A landscape with many peaks, sampled at points; each row gives a point and its height.
A climber steps from a point to the highest of its 2 nearest points, and stops where none of them is higher. Distance is the straight distance between rows; heights are no part of it.
gaba h=64.2: [129 103 106 108 118 130 125 145 104 162 156 142  99 150 129 134  79 124
  89  71 165 124 112 128 109 147 123 111  81 138 134  81 151 125  88  94
 137 147 120 163  88 128]
zari h=42.2: [ 78 171  91 124 104  61 123 149 149  90 168  75  69 154 119  98 144 133
  86 128 127 136 147 167  86 100 186 101 121 143 168 134 107 150 134 116
 182 142 133 109 159 147]
sozu h=42.3: [120  93 166 119 208 180 140 155 115 155 120 145 154 135 145 188 106 113
 118  92 100 132 182  79 182  97 116 168 151 107  68 126 136  46 139 142
  86 142 103 167 171 133]
miga h=7.4: [163 119 145 107 106  93 103 113 137 146 109 112 119 139 142  99 144 173
 160 170 191 141 155 112 126 137  89 130 124  70 170 172 159  94 120 154
 120 118 173  87 107  93]
palu h=18.2: [124 164 121  78 128 149 162 131 117 159  51 134 139  96 143 136 122 136
 217 143 216 132 167 139  92 130 127 130 161 109 113 164 125 144  97 222
  96 164 162 138 104 144]
Musa h=33.7: [ 75  81  78 141  98 139 158 110  91 160 129 177 103 107 138 200 133  82
 132 131  77 144 117 102 167 183 163 128  87 143 123  87 139 141 124 116
 133  72 125 102  84 146]
Dedi h=60.1: [153  83 147 130 115 140 120 125 127 159 142 126  96 158 119 101  77 151
  74 101 182 119 110 123 147 141 122 114  86 131 147  98 154 113 105  84
 135 125 129 140 117 129]
Zuf h=63.4: [137 103 111 147  98 137 122 104 131 132 172 101 143 128 138 134 119 116
  96  96  67  90  77 125 150 139 149 109 153 121 126 103 130 157 112  80
 139 116 106 125 109 129]
fim h=63.8: [148 126  67 127 107  98 129 161 129 113 151 121 121 162 109 127 127 126
 111  82 137 104 124 180  82 136 142 108  95 151 130 114 147 152 117  98
 160 125 109 162 127 127]
bukeb h=49.3: [134 142 100 129  65  70 122 100 153 121 145 100 182  82 145 123 166 130
 140 154  57 107 115 132 104 174 119 116 146  74 136 152 131 162 114 107
 139 100 147  78  96 115]
povad h=37.7: [159 126 105 140 136 146 175 133 117  81  65 117 168 130  93 147 165  96
 189 169 110 105  90 154  99 131 135 124 122 148  93 140 151 148 143 186
 142 108 139 107 150 125]
tefe h=45.5: [104 133 123 150  96 140 133 110 108 127 117 172 104  98 101 102 114 129
 116 139  79 131  37 167 141 143 122 119 101 152  94 108 146 144 133 110
 127 111 147 116  94 171]
ger h=57.2: [105 169 170 160 110 123  98 157 124 112 170 120  92 133 105  84 151 154
  91 161  68 197 132 104 137  93 127 157 141 141 161 146  93  84 169  73
 127 139 101 137  98 135]
nekub h=75.7: [126 126 153 136 157 160 118 162  93 140 174 136 122 160 113 140 103 105
  67  69  75 143 105 112 156 134 142 137 145 165 115  83 109 119 146  58
 110 142  93 201 117 126]
Zalo h=25.1: [187 154 115 147 128 162 141 126 103 121  51 189 151 135  63  95 133 116
 181 161 189 151  77 164 122 168 123 123  92 159 109 133 148 153 122 204
 118 117 152 134 122 120]
fono h=54.2: [141 173 174  86 129 105  95 131 118 149 108 101 125 137 124  75 104 193
 128 121 216 124 152 149  95  94  86 120 126  93 137 156 135 101  96 142
 125 192 165 145 112 120]
safu h=51.6: [ 90 126 169 169 135 110 117 125 113 125 157 119 113  50 119 117 103 204
 121 142  29 176 113 119 138  91  87 150 157  97 116 145 136  63 155 122
 102 110 135  61  83 163]
vilek h=47.7: [ 26 172 151 120 123 146 118 118 106 122 129 126  47 117 107 113  99 118
  82 107 100 149  74 120 118 110 162 107 106 175 124 105 130  92 145  87
 151 151 119 157  92 191]
dirur h=40.8: [128  48 124 165  78 139 121  65 125  96 114 139 131 112 129 127 131 102
 138 185  90 140 135 121 183 161 125 121 132 115 145 112 161 135 125 144
 133  58 177  53  94 117]
vusi h=47.9: [ 65 133 137 132 154 117 109 145 134 122 163 131 115  89 150 174 161 126
 126 151  55 157 179  76 154  89 144 182 169 101 130 154 115  59 156 123
  97 131 113 109 129 129]
Zinug h=64.9: [140 127 101 136 176 132 131 157 159  84 144  73 132 165 105 124  92 114
  94  57 150  56 142 153 108 111 167  86 123 159  93  93 149 142 137 106
 166 156 112 193 188 148]
nas h=65.1: [195 137  86  99 149 123 133 168 147 129 123 159 164 129 145 159 178 126
 139 111 144 107 177 151  90 122  98 111 141 130 118 173 111 168 115 130
 128 127  77 137 191 127]
lufi h=15.4: [111 103 139 124 115 144 145  96 161 129 104 131  76 158 148 128 128 115
 162 205 201 148 171  96 153 121 115 129 127 108 169 137 143  68 138 181
 134 100 172  89 111  89]
rav h=56.2: [151 111 183 155 109 158 107  93 139 127 144  96 106 153 119  57  75 151
  77  98 148 112  77 130 172 118 131 120 134 135 151 118 129 129 127  83
 132 125 133 134 101 120]
Fefu h=74.5: [108 141 137 142 142 179 129 134 115 129 143 151  89 159 110 105  92  97
  95  79 161 116  83 130 148 108 156 109 103 196 121  74 129 135 141 102
 135 125 126 195 130 145]
Liv h=44.3: [121  76 165 118 180 180 163 120 103 130  87 122 154 119 118 189  92 113
 135  92 138 101 165  81 165 102 129 158 137 104  50 119 155  61 129 147
  97 143 134 154 155 151]
nogi h=30.9: [119 103 107 127 153 146 140 108 147  97 134  79 143 141 143 168  96 101
 136  68 192  45 129  92 123 133 170  83 112 160  85  98 132 159 124 153
 134 144 106 156 158 156]
kuf h=41.6: [ 74 163 125 136  86 115 107  98 130 168 159 169 106  92 160  86 108 116
 113 121 138 141  64 121 166 149 160 104 105 162 137  80  92 181 124 119
 133 114 143 140 109 133]
dol h=54.8: [151 102  73  93 158  92 120 123 143 127 123 115 198 106 186 184 136 116
 116  82 117  71 138 108 108 136 144 119 140  98  96 134 124 183  88 101
 142 150  91 138 165 125]
dis h=26.0: [162 120 174 162  94 151 128  76 135  67  92  69 140 149  93  61 114 114
 138 180 126  96  70 173 130 151 137 110 138 139 163 131 142 158 151 164
 171 102 204  56 127 124]
Zaz h=44.5: [ 91 133 123 102 159  86  99 124 166 111 138 110 109 110 178 181 163 113
  88 142  93 171 208 101 128 102 152 167 175  97 137 168 118  72 165 104
 134 159 106 119 167 120]
vev h=37.9: [ 76 146  92 125  92 141 134  87 120 157 134 149 102 107 167 132 104  96
 141 104 184 119  89 104 161 143 174  98  89 175 125  80 109 175 106 160
 134 135 126 156 121 144]
tal h=53.4: [122 136 168 163 112 114 101 131 129 117 172 106 142  82 118  98 121 194
  97 119  30 158 127 119 125 116 109 146 178  87 119 147 117  78 142  76
 105 149 107 112  99 166]
piz h=26.8: [186  68 170 165 141 148 121 136 135 110 140 120 102 164 125  81 126 167
 124 162 137 165 160 103 168 106  81 152 115 111 177 155 165  65 158 122
 112  72 150  87 105  88]
Veb h=68.1: [120 100 135 127 156 141 139 143 156 166 155 143 141 149 178 160 143  89
 102 128 126 128 158  77 165 131 124 128 156 123 135 123  78 136 121 121
 109 138  84 138 158  88]
Kib h=72.3: [161 119 153 129 181 134 115 163 134 132 173 114 151 166 139 146 121 112
  70  93  80 131 156 115 135 122 138 140 164 136 128 123  95 117 161  52
 104 149  77 189 149 100]
fopor h=31.2: [197 103 185 148 120 197 139  90 113  67  72  98 143 124  86  77 101 124
 122 129 100  72  61 152 180  98 117 120 158 131 113 116 155 119 157 128
 122  98 159 100 123 146]
rimut h=60.5: [157 178  99  95 176 142 137 170 140 110  93 173 152 109 146 134 179 124
 145 106 166 125 177 166  87 137  82 130 156 147  95 168  93 164 117 164
 135 163  80 156 183 153]
Pozug h=44.4: [ 62 184 131  92 130  72  88 128 138 144 136 143 118  76 164 154 170 163
 151 160 107 167 173 122 101  95 114 152 166  87 127 175 133  78 160 131
 112 177 158 107 130 131]
vul h=21.4: [110 158  84  81 122 129 156 129 126 134  50 116 126  88 121 164 136 140
 199 149 209 115 192 177  66 136 146 127 131 144 124 187 135 160 119 216
 116 166 167 141  98 156]
pez h=71.0: [174 168 123 128 128 140 137 143 132 174 133 195 167 141 112 114 163 117
 164 133 130 144 113 120 119 152  96 134 100 131 139 131 100 161 123 149
 104 109 114 149 138 103]
tutiv h=61.9: [178  95 126  85 174 102 107 144 126 125 100 119 175 120 146 171 126 130
  98  75 115 111 178 137 106 106 104 162 153  85  84 167 172  92 124  85
 134 169 116 186 173 146]
konub h=44.7: [127 136 128 154  78 126 126  78 154 109 112  93 154 123 148  90 138  93
 151 171 130 120 101 113 148 149 137 118 145 134 159 119  88 184 116 164
 153  86 147  80 139  92]
mase h=31.9: [145 118 144 151 110 101 123 149 137  96 113 102  61 188 100  91 144 155
 137 186 140 179 159 144  96 119 104 135 106 141 184 158 167  79 150 116
 153 106 166  95 122 101]
Gudon h=29.4: [173 114 158 178 119 138 115 151 150  89 128 127  97 186  95  77 152 120
 144 199 125 172 157 144 139 130 102 153 117 136 169 151 147  89 174 129
 134  83 141 102 129  83]
Kazuz h=45.3: [ 48 161 130  94 153 123 113 132  99 125 129 124  65 138  94 137  85 127
  73  82 131 156 109 119  93 111 140 125  92 150 119 110 153  76 122  93
 146 173 114 188  95 192]
Pof h=29.5: [ 89 177  60 117  91 107 151 120 143 116 108 109 103 112 118 136 146 128
 190 157 197 146 146 176 109 175 185 107  95 173 130 116 115 193  85 222
 135 128 149 139 104 136]
bet h=43.1: [101 141 103 134 113 155 162 103  71 136 106 168 144  70 120 137 124 111
 168 120 109 123  44 152 130 163 136 127 103 140  75 115 151 145 119 133
 113 115 152 138  97 181]
Bop h=64.6: [120 117 150 154 160 163 154 130 150 131 144 154 153 141 172 161 174  83
 118 140  91  96 135  74 170 144 114 132 189 139 130 125  55 166 148 141
 105 132  47 121 173 103]
Zumeb h=61.0: [205 107 142 135 129 118 115 136 132 145 177 119 203 126 142 149 145 130
 115 111  71  96 127 100 144 141 131 124 159  89 140 130  82 183 132  71
  94 119  96 134 144  85]
zar h=50.0: [112 173 128 153 121 111  92 131 160 129 193  99 143 133 148  91 138 120
 102 109 103 125  92 112 131 125 158 115 146 166 154 110  57 179 138 108
 141 155  88 156 158 108]
revov h=40.7: [ 92  94 130 109 124 102 120 123 170 137 148  74 122 121 166 175 125 114
  75 138 108 143 185  76 165 116 166 143 160  87 142 127 112  95 138  86
 131 163 112 115 158 108]
vevap h=22.5: [141 146 140 116 119 181 150 106  98 152  58 190 140 110 121 117 125 118
 205 149 210 155 105 143 138 156 112 131 110 123  99 135 142 149 108 206
  98 105 169 122 102 138]
gizer h=23.4: [147 146 162 178 110 122 125  93 140  85 101  86 136 157  84  58 138 106
 152 220 139 139 102 154 130 131 136 138 143 144 173 149 113 147 160 187
 167 102 188  56 150 108]
Mozi h=78.9: [143 126 145 136 153 182 134 177  80 146 160 170  88 163  98 126  99  90
  70 102 106 142  91 121 165 129 144 113 107 199 136  68 134 117 157  70
 104 100 105 192 122 127]
Bidud h=35.3: [168 108 166 152 117 172 127 104 112 130 102 152 156 117 126 112 142 114
 154 150 107 124 112 108 187 113 101 143 137 112 125 131 121 121 141 151
  99  79 157 106 116 123]
pef h=67.2: [198 124  96  67 169 100 106 168 119 128 124 139 168 114 131 154 135 129
  90  68 178 109 172 166  76 115  98 138 121  96  88 145 150 129  88 102
 124 174 108 179 158 134]
Nibif h=41.5: [ 77 124  86 140  86 111 129 109 122 152 149 121 165  78 155 161 172 100
 140 155  48 131 105 104 142 141 139 134 147 128 116 114 101 144 121 125
 118  98 120  95 123 133]
Puze h=59.9: [172 109  78 111 123  90 121 139 148 120 129 127 172 127 154 151 154 113
 126 116 127 101 149 137 106 126 133 123 137 121 127 156 111 176 120 113
 141 128 108 120 170 106]
fevi h=36.5: [151 106 142 112 159 150 110 126 109 181 171 146 167 131 144 148  80 124
  96  57 135  98  93 110 158 141 134 123 123 126  95  72 128 167  90 106
 117 150 103 183 129 124]
navuk h=57.9: [172  95 128 161 137 133 127 128 153  95 150  86 198 137 141 150 165 112
 129 153  70 105 126 111 149 130 135 136 164 118 141 133  77 178 151 101
 130 102  77 103 166 102]
sar h=46.4: [110 100 135 121 101  85 128 127 166 129 135  76  63 166 141 125 108 151
  85 150 180 145 172  99 118 112 150 114 105 119 184 137 152  76 124  82
 150 138 131 106 131 107]
nolo h=59.4: [140 139 101 137  94 111 110 113 126 171 186 144 176  98 170 129 122 129
 124  90  82  94  61 116 132 166 134 119 116 129 119  92 110 201 100 105
 136 114 122 141 104 127]
Gudu h=52.8: [182 125 167 126 158 133 101 152 117 113 138 135 153 102 127 109 161 175
 151 134 102 118 154 123 134  90  91 170 149  64 121 183 158  86 151 128
  98 129 146 107 129 114]
fet h=49.9: [110 115 137 125 121 116 130 153 143 124 166  90  53 185 126 120 104 128
  61 127 123 142 150 105 121 127 155 122 103 140 183 125 134  84 136  69
 156 132 100 130 114 119]
duzos h=37.4: [ 94 174 144 136  89  88 109 113 135 128 116 112  82 116 106  70 142 183
 150 191 115 175 109 146  99 127  81 144 129 142 169 155 145  94 150 124
 134 140 170  80  93 131]
Fita h=32.0: [ 96  98  80 132 122 163 171 115  97 177 120 199 131 130 142 211 148  76
 153 144 116 142 117  93 169 168 148 131 108 155 109  96 118 152 126 150
  97  76 103 123 125 128]
rut h=23.6: [170 125 123 106 129 116 146 169 115 110  95 131 123 162  96 116 137 143
 157 129 201 123 158 188  61 115 106 122 106 134 133 167 167  94 131 136
 127 148 145 153 125 121]
Denes h=39.9: [ 98 162  75 112 159 148 154 171  85 133 127 173 147 125 122 181 136 105
 125  78 124 128 120 140  82 108 136 129 105 170  77  91 128 129 102 129
 124 165  85 206 132 158]
Vomo h=19.9: [121 116 166 121 145 191 153 105  98 160  83 168  97 117 135 131 123 122
 203 175 225 158 151 110 154 136 107 143 125  98 124 146 159  95 116 211
 102 107 170 113 103 122]
memot h=9.7: [139 145 130  98  90  93 130 107 156 134  92 110 109 161 139  87 126 138
 163 170 227 130 167 138 121 142 116 105 129 108 172 155 119 132 113 197
 140 123 168 100 108  83]
muf h=52.9: [ 76 159 167 135 120 122  92 127 111 156 142 134  69 124 107  95  99 191
  81 115  81 194  95 120 120 112 104 145 125 126 134 112 136  90 115  66
 125 147 130 125  92 163]
tavu h=54.1: [143 140  85 128  76  64 119 104 154 105 138  83 161 120 150 111 149 129
 145 134 116  89 135 153 101 143 148 105 137 106 147 149 115 187 112 128
 161 112 140  91 142 109]
fuze h=72.7: [183 126  96  87 167 117 120 181 126 161 167 170 156 148 136 146 121 111
  96  81 162 112 169 150  98 126  94 118 100 132 115 120 122 144  89 109
 110 145  96 196 140  93]
rona h=68.7: [172 126 110 119 171 110 108 170 137 124 169 125 177 143 133 149 124 126
  77  59  81  98 129 142 105 121 134 133 156 133 122 130 118 155 133  50
 124 154  82 192 167 112]
bupi h=61.3: [155 131 148 154 157 158 126 123 160 100 117 114 179 123 155 118 183 100
 149 155  85  95 124 108 145 123 118 132 180 122 143 140  67 176 150 163
 114 116  68  97 189 106]
roga h=50.3: [ 63 139 143 120 107 118 123  93 125 152 133 123  47 110 112  84  99 163
  93 127 111 158  54 149 104 124 140  94 114 152 132 108 138 105 125  80
 144 141 135 121  75 189]
fik h=57.0: [163 126 121 147 127 113 147 154 142  83 132  85 119 184  96  87 133 125
 115 123 151  95 145 175  89 102 146 110 133 136 149 141 143 140 159 123
 167 119 157 116 179 121]
nus h=63.1: [107 176 139 168 107 137 128 132 122 115 124 138 102 136  82  88 137 117
 130 163 109 160  69 146 126 106 137 154 116 175 143 129 122 116 153 127
 134 133 133 127 122 133]
tov h=40.4: [148 141 104 136 112 151 159 110 101 115  82 150 180 104 103 139 163  98
 185 142  92 112  58 140 129 150 124 129 120 143  88 119 140 162 122 168
 116 110 136 114 125 139]
puvop h=27.6: [204 143 118 128 116 129 126 139  98 110  66 154 170 133  67  86 152 140
 181 162 148 136  90 168  92 166 109 127  94 121 117 151 163 142 132 177
 134 115 168 103 101 104]
keb h=36.6: [ 75 128 126 102 135 107 131 103 185 131 118  78 112 146 162 162 106 104
  90 118 173 114 173  84 149 110 172 117 143 129 120 117 104 113 116 126
 140 164 113 142 168 113]
nog h=32.5: [ 92 131  80  98 113  81 126 112 154 119 143  97 118 133 172 152 116 119
 113 111 172 106 163 125 125 127 174 111 123 141 140 118 104 152  97 137
 161 161 118 137 154 118]
tomu h=33.2: [178  79 156 160 107 185 146 134  89 101 103 150 137 119  81 110 106 141
 117 128  82 108  96 134 176 106 104 130 140 116 118 119 159 111 150 120
  97  78 134 115 117 141]
Magut h=40.5: [116 112 203 134 182 160 110 142 109 176 139 145 175 111 141 169  90 137
 117  90  87 159 158  76 182 103 119 174 166 101  82 107  98  80 138 131
  96 147 108 164 147 129]
Mak h=30.5: [209 124  99 136 132  95 130 159 112  88  84 139 155 140  64 106 171 146
 178 169 112 132 135 196  69 157  97 132 103 120 141 173 184 133 156 147
 153 118 155 101 129 110]
teda h=41.8: [ 79 170 141 126 133 100 102 136 130 143 162 158 103  76 131 137 182 184
 175 165  90 180 154 113 110 110 102 176 130  84 140 169 149  77 149 138
 102 118 144  92 104 127]
sulor h=62.6: [153 129 136 126 166 139 149 134 145  86  95  90 133 165 116 115 128 123
 143 117 185  84 164 162  98  86 146 105 148 129 116 159 128 126 148 164
 152 142 146 132 182 131]
tum h=34.2: [200 139  96 147 160 137 159 158 126  77  74 139 161 154  64 127 181 107
 181 182 126 126 123 187  90 118 111 124 126 132 119 174 155 125 163 183
 138 112 159 101 181 122]
Keko h=45.0: [ 73 110 130 151  80 123 114  88 134 151 143 175  88  99 131  61 102 132
 106 144  92 152  63 143 182 180 153  92  81 146 142  78 115 171 135  94
 135  83 151 101  71 137]
Fipu h=50.1: [ 66 111 155 145 125 107 121 130  98 126 159 135 102  53 143 162 129 170
 127 153  41 179 149  82 157  97 122 171 150  94 124 135 131  57 148 135
  97 117 127  73 104 148]
Tiri h=59.6: [123 124 104 165 112 148 131 131 116 119 157 137 136 116  99 157 139  93
 110 120  42 129  74 135 148 138 138 138 132 166 121  99 108 160 150  89
 124 112 100 132 126 134]
Pogi h=37.3: [ 94 121  89 124 170 157 153 140  91 139 111 175 164 120 135 205 151  88
 155  96 102 106 115 103 111 132 141 134 125 153  70 112 124 138 127 120
 108 149  74 157 144 160]
fefa h=44.8: [120 161  93 129 108  93 134 116 145 155 144 156 195  70 166 164 193 120
 164 151  65 120 141  93 114 144 125 134 149 101 121 155  95 178 122 131
 109 105 107 103 144 125]
Budid h=41.1: [ 91 163 118 128  85 115 133  87 183 147 129 124 139 123 171 109 160  91
 148 190 147 134 136  90 154 151 128 120 152 124 169 121  63 175 109 185
 129  98 119  81 149  85]
metik h=58.4: [174 117  79 136 107  74 134 179 142  91 145 111 117 174 104 120 142 147
 113 112 122 117 141 196  64 131 127 109 112 125 157 146 160 130 135  91
 174 113 125 116 156 120]
Kegu h=35.0: [101 108  76 125 160 168 190 159 119 157 104 187 142 135 152 224 162  83
 166 125 132 116 145  89 130 145 129 130 122 151 104 118 115 126 116 153
 101 119  61 151 149 139]
Zibup h=53.3: [131 146 120  83 196 166 155 158 129 177 114 183 169 124 176 165 115 114
 124  84 188 113 174 103 128 152  87 133 137 102  88 117  97 142  80 167
 108 180  75 179 158 131]
zad h=50.2: [142 130 152 106 173 200 149 138 107 187 100 184 175 125 146 163 103 118
 152  91 196 109 111 102 160 151 108 118 131 124  90  83  97 163  81 158
  97 137  89 164 148 119]
seto h=46.2: [ 85 176 112 159 112  98 111 138 157  96 183  75 104 160 132  79 119 131
  92 120 118 126 128 146 130 108 193 106 141 156 168 109  87 161 146 123
 175 148 116 128 165 126]
gipun h=69.9: [109 138 124 148 143 146 122 138 130  99 149  90 119 162 113 122  96 109
 103  64 139  93 105 129 127 114 150 102 120 191 110  88 138 141 154 114
 162 149 111 191 157 153]
fam h=39.7: [108 174 162 143  94  82  98 123 112 152 149 157 111  87 114  92 159 199
 171 176  97 192 132 113 102 140  88 168 102  95 153 149 151  99 134 133
 115 105 157  88  91 127]
Tuma h=19.0: [ 70 132 172 121 138 162 120 134 108 181 121 176  97 109 147 167 117 135
 152 147 152 167 151  99 165 111 119 158 126 110 107 122 125  61 122 155
 106 125 150 125 126 135]
lus h=53.0: [140 154 172 164 105 144  99 108 153 113 164  97 128 151 134  71 121 123
  90 119 123 120  87 118 164 110 153 142 161 146 151 108  78 145 142  96
 139 134 109 140 137 100]
tase h=25.0: [168  99  92  91 120 100 135 131 120 133 115 107 143 116 135 142  92 158
 126  87 187  85 127 148  74 150 136 115  96  91 110 134 182 132  73 120
 131 154 137 144  89 141]
Ril h=45.2: [117 106  95 155  75 103 118  97 127 119 128 136 138 104 114 121 163 131
 155 185  67 145 126 123 119 181 111 134 121 102 137 143 153 133 126 138
 144  83 165  63  92 113]
Rup h=24.6: [135  66 150 154 138 144 129 132 136  97 148 138  95 141 137 134 145 123
 131 175  99 167 167 103 177 105 111 166 127 112 170 154 143  58 158 149
 110  70 145  77 103 100]
Gog h=17.8: [118 122 191 112 155 183 143  91 133 129 103 144  87 130 147 109 117 128
 173 193 204 143 148  93 184 103 106 148 153  97 132 149 145  76 141 212
 114 119 190  85 111 114]
vaze h=5.4: [156  83 157 120 117 123 116  88 139 116  98  77 123 121 131  90 118 186
 142 172 133 126 130 124 145 124  86 126 138  82 167 159 180  88 133 133
 121 111 191  43  82 120]
Rosar h=12.3: [119 129 135 129 105 129 159  81 172 121  92 113  97 173 132  99 126 100
 179 200 219 139 175 136 140 145 132 108 135 122 180 135 106 142 133 215
 158 102 166  76 137  87]
nur h=28.4: [121 123 108  75 115  77 129 108 136 133 119  85 129 120 147 158  95 147
 119 103 205  99 161 130 106 122 148 111 116  98 123 137 143 129  87 130
 132 186 149 144 123 128]
dus h=36.7: [ 68  68 116 143 111 156 154  84 119 149 137 150 111  94 160 175 106  81
 101 124  75 120 100  92 202 144 176 110 113 140 116  73 101 153 121 106
 115  77 132  87 110 151]
rak h=56.3: [128  95 128 170 138 168 150 139 123 105 159 103 112 165 112 165 117  85
  92 110  67 122  99 103 178 129 167 122 136 179 143  91 110 138 161  84
 135 100  93 141 145 115]
baput h=56.8: [215  95 136 102 173 122 100 152 133 101 119 115 161 110 137 158 167 135
 134 113 108 106 173 131 111  87 109 150 168  85 119 195 169  90 145 100
 123 143 135 121 163 120]
Nama h=27.0: [199  90 110 102 129  92 135 147 117  94  74 106 126 148 104 107 153 163
 181 148 173 126 172 186  63 141  98 114 116  96 156 192 184 116 146 149
 153 132 178  96 121 116]
Rogu h=41.7: [ 90 131 103 101 119  55 120 134 159  95 135  58  56 155 127 145 105 144
  71 127 154 125 187 144  85 113 169  94 121 117 167 147 145 112 134  92
 178 159 142  99 154 143]
givo h=34.9: [100 156 144 136  96  82 128 104 146 115 112  75  48 175  91  65 121 178
 127 181 150 176 131 161  82 112 115 116 103 162 182 144 151 102 163 121
 158 138 162  88 110 131]
timot h=69.0: [135 112  90 111 124 103 133 162 136 112 146 106  74 166 104 126  95 148
 105  76 169 115 116 156  71 134 123 100  70 143 137 107 189 115 100  90
 157 149 109 164  91 145]
tofif h=47.0: [ 87 170 158  93 131  97  86 117 120 155 122 132 172  62 148 135 150 165
 162 149 106 135 149 115 109 103 110 152 176  70 103 170 132 103 126 133
 107 158 162 113 133 133]
gedul h=28.8: [197  83 165 151 104 165 141  88 129  70  92  65 143 163  83  86 103 129
 128 143 126  71  79 166 141 131 124 112 137 121 139 126 170 139 141 126
 164  95 164  80 122 123]
Libon h=57.1: [142 137 174  92 167 113 109 126 108 119  87  85 134 149 113  82  91 186
 115  99 182  97 137 163  65  87  92 125 128 112 110 159 173  80 122 120
 122 213 167 166 114 147]
sufim h=56.0: [135 147  78 107 127  91 116 121 136 160 168 144 195  89 176 161 139 134
 129  93  95  82 107 108 101 153 138 121 119 117  96 107  97 199  86 111
 128 136  88 144 135 123]
kovos h=47.8: [ 73 153 135 141  98 122 124 103 138 127 131 156  65 106 106  55 109 133
 106 149  87 162  31 169 149 138 143 106  88 164 136 103 137 147 131  89
 134 116 138 117  80 169]
benu h=33.9: [132 104 126 120 162 162 128 108 126 141 132 116 164 140 153 162  85 106
 106  64 168  58 100  88 156 138 155 101 124 152 100  81 126 162 105 136
 123 147 105 192 159 132]
Suges h=42.7: [ 74 157  95  92 147 116 127 172  72 141 131 163 103 123 115 159 118 121
 107  80 144 160 133 140  64 114 123 141  88 133 101 103 157  89 106 104
 135 183 110 194  93 160]
rozif h=37.6: [129  87 135 158 104 161 128  81 111  98  97 166 147  90 119 114 140  89
 158 196  67 144 107 113 196 144 114 138 139 129 123 109 118 139 143 180
 112  47 169  74 108 134]
koz h=60.0: [ 74 199 144 154  92 111 110 155 137 119 150 125  75 138 107  92 149 115
 108 161  87 178 108 129 120 104 156 153 138 169 159 140  89 106 160 113
 146 139 127 125 133 129]
zodef h=20.8: [108 112 179 147 120 150 119 119  94 165 119 178  82 100 130 124 101 158
 154 152 142 173 128 127 173 125 103 147  90 118 130 113 143  79 128 138
 121  86 152 103  99 138]
Vore h=76.1: [157 178  84 109 118 122 134 153 150 181 131 192 132 153 126 104 145 116
 166 127 190 155 152 136 123 166  97 126  93 143 143 125  91 185  87 181
 119 109 107 159 118 102]
vaguk h=78.0: [151 146  96  85 150 124 138 175 125 202 171 197 134 156 147 152 133 115
 135 101 187 145 180 140 116 154  82 117  92 126 125  99  95 169  76 148
 100 142  94 184 125  98]
kubo h=34.0: [ 68 171  83 117 107 129 161  90 142 132 106 139 104 107 166 148 125 112
 175 134 202 123 117 123 131 155 158 110 110 172 113 105  96 183  82 211
 120 141 119 146 113 151]
dagar h=64.5: [187 100 104 128 151 106 123 161 118 143 168 153 185 128 147 193 162 110
 105 100  48 105 143 122 119 143 131 125 151 129 119 134 102 174 146  58
 101 125  78 160 159 102]
liru h=66.9: [166 150 148 157 102 125 103 152 125 139 145 165 141 149  91  90 149 141
 122 144 119 149 101 132 126 126 106 145 118 137 142 142 123 126 138 108
 110 107 123 142 127 110]
Volo h=60.2: [125 132 155 106 153 109 122 110 130 112 121  63  99 152  87  88  67 174
 105  72 169  93 104 162  63 106 103 113 121 133 110 126 180  88 119  97
 141 193 150 155  92 164]
Sepur h=48.9: [151 118  91 150  96 105 128 103 170  94 140  80 175 139 155 117 162 107
 141 151 117 100 118 132 124 151 156 108 143 125 169 120  88 206 126 157
 166  83 117  80 175  90]
zupo h=39.0: [ 79  95 125 167  88 135 146  94 119 128 137 132 143  66 155 160 127  95
 111 133  35 135 104 106 189 133 141 130 150 129 113 106 102 137 128 117
 118  65 125  80 104 157]
tibov h=38.7: [121 100 192 117 179 156 111 141  98 184 147 144 162 125 133 172  69 126
  89  62 111 130 131 108 174 126 126 163 128 108  83  73 107 117 106 106
 116 143 115 188 151 123]
rizi h=67.9: [152 132 110 114 173 138 146 150 136  88 113 111 137 159 118 140 129 118
 115  83 162  87 167 161  97  97 141 113 143 153  99 142 134 116 130 118
 144 155 109 172 195 129]
Debu h=49.8: [133 146 171 125 145 139  81 121 136 115 138 109 176  88 152 112 150 146
 144 138  84 120 151 101 150  93 127 166 187  65 118 169 104 102 149 125
  97 147 134 123 143 133]
Fato h=53.1: [119  89 147 146 114 146 140 138 133 123 161 111  79 168 126 140 108  96
  66 121  92 145 116 106 165 117 159 116 117 149 161 116 124 107 144  71
 136 101 101 123  99 123]
sos h=22.4: [112  55 173 159 142 156 135 126 105 150 137 151  86 103 129 150  92 150
 122 141 108 174 159  97 195  97 109 149 103 105 129 118 144  65 143 148
 103  82 149  80 111 127]
Getis h=46.9: [122 102 148 102 164 177 159 126  99 162 100 151 161 129 136 180  95 111
 145  87 173 107 128 101 140 117 137 146 119 107  67 105 146 113  98 135
 100 138 124 164 139 143]
tun h=64.1: [137 130 119 120 127 107 130 142 133  92 149  64  76 165  91  80  87 171
 106  78 187  94 117 187  65 113 124  76  97 150 134 123 175 126 128 111
 169 165 139 149 105 158]
vefu h=55.1: [123 173 184 152 125 107  88 150 120 142 184 120 119 113 102  89 130 188
  76 114  56 176 113 128 118 125  99 155 156 116 140 129 102 109 140  47
 120 157  98 144  97 149]
nezok h=25.5: [109 160  75  98  82  92 144 127 119 121  82 121 124 106 105 120 145 152
 188 157 182 142 146 173  68 168 145 124 103 154 134 150 140 171 110 204
 128 145 177 124  82 128]
rugom h=56.5: [103 164 106  87 181 146 161 154 138 125  83 157 134 115 162 162 130 111
 152  92 191 110 183 132 113 141 106 130 147 136  89 141 100 141  87 171
 119 193  77 180 155 150]

Where does a climber stop that starts at each point below?
dis => tavu
vul => roga
Fita => roga
zari => timot
zodef => vaguk
tal => vaguk
fevi => nas
nur => vaguk
teda => vaguk
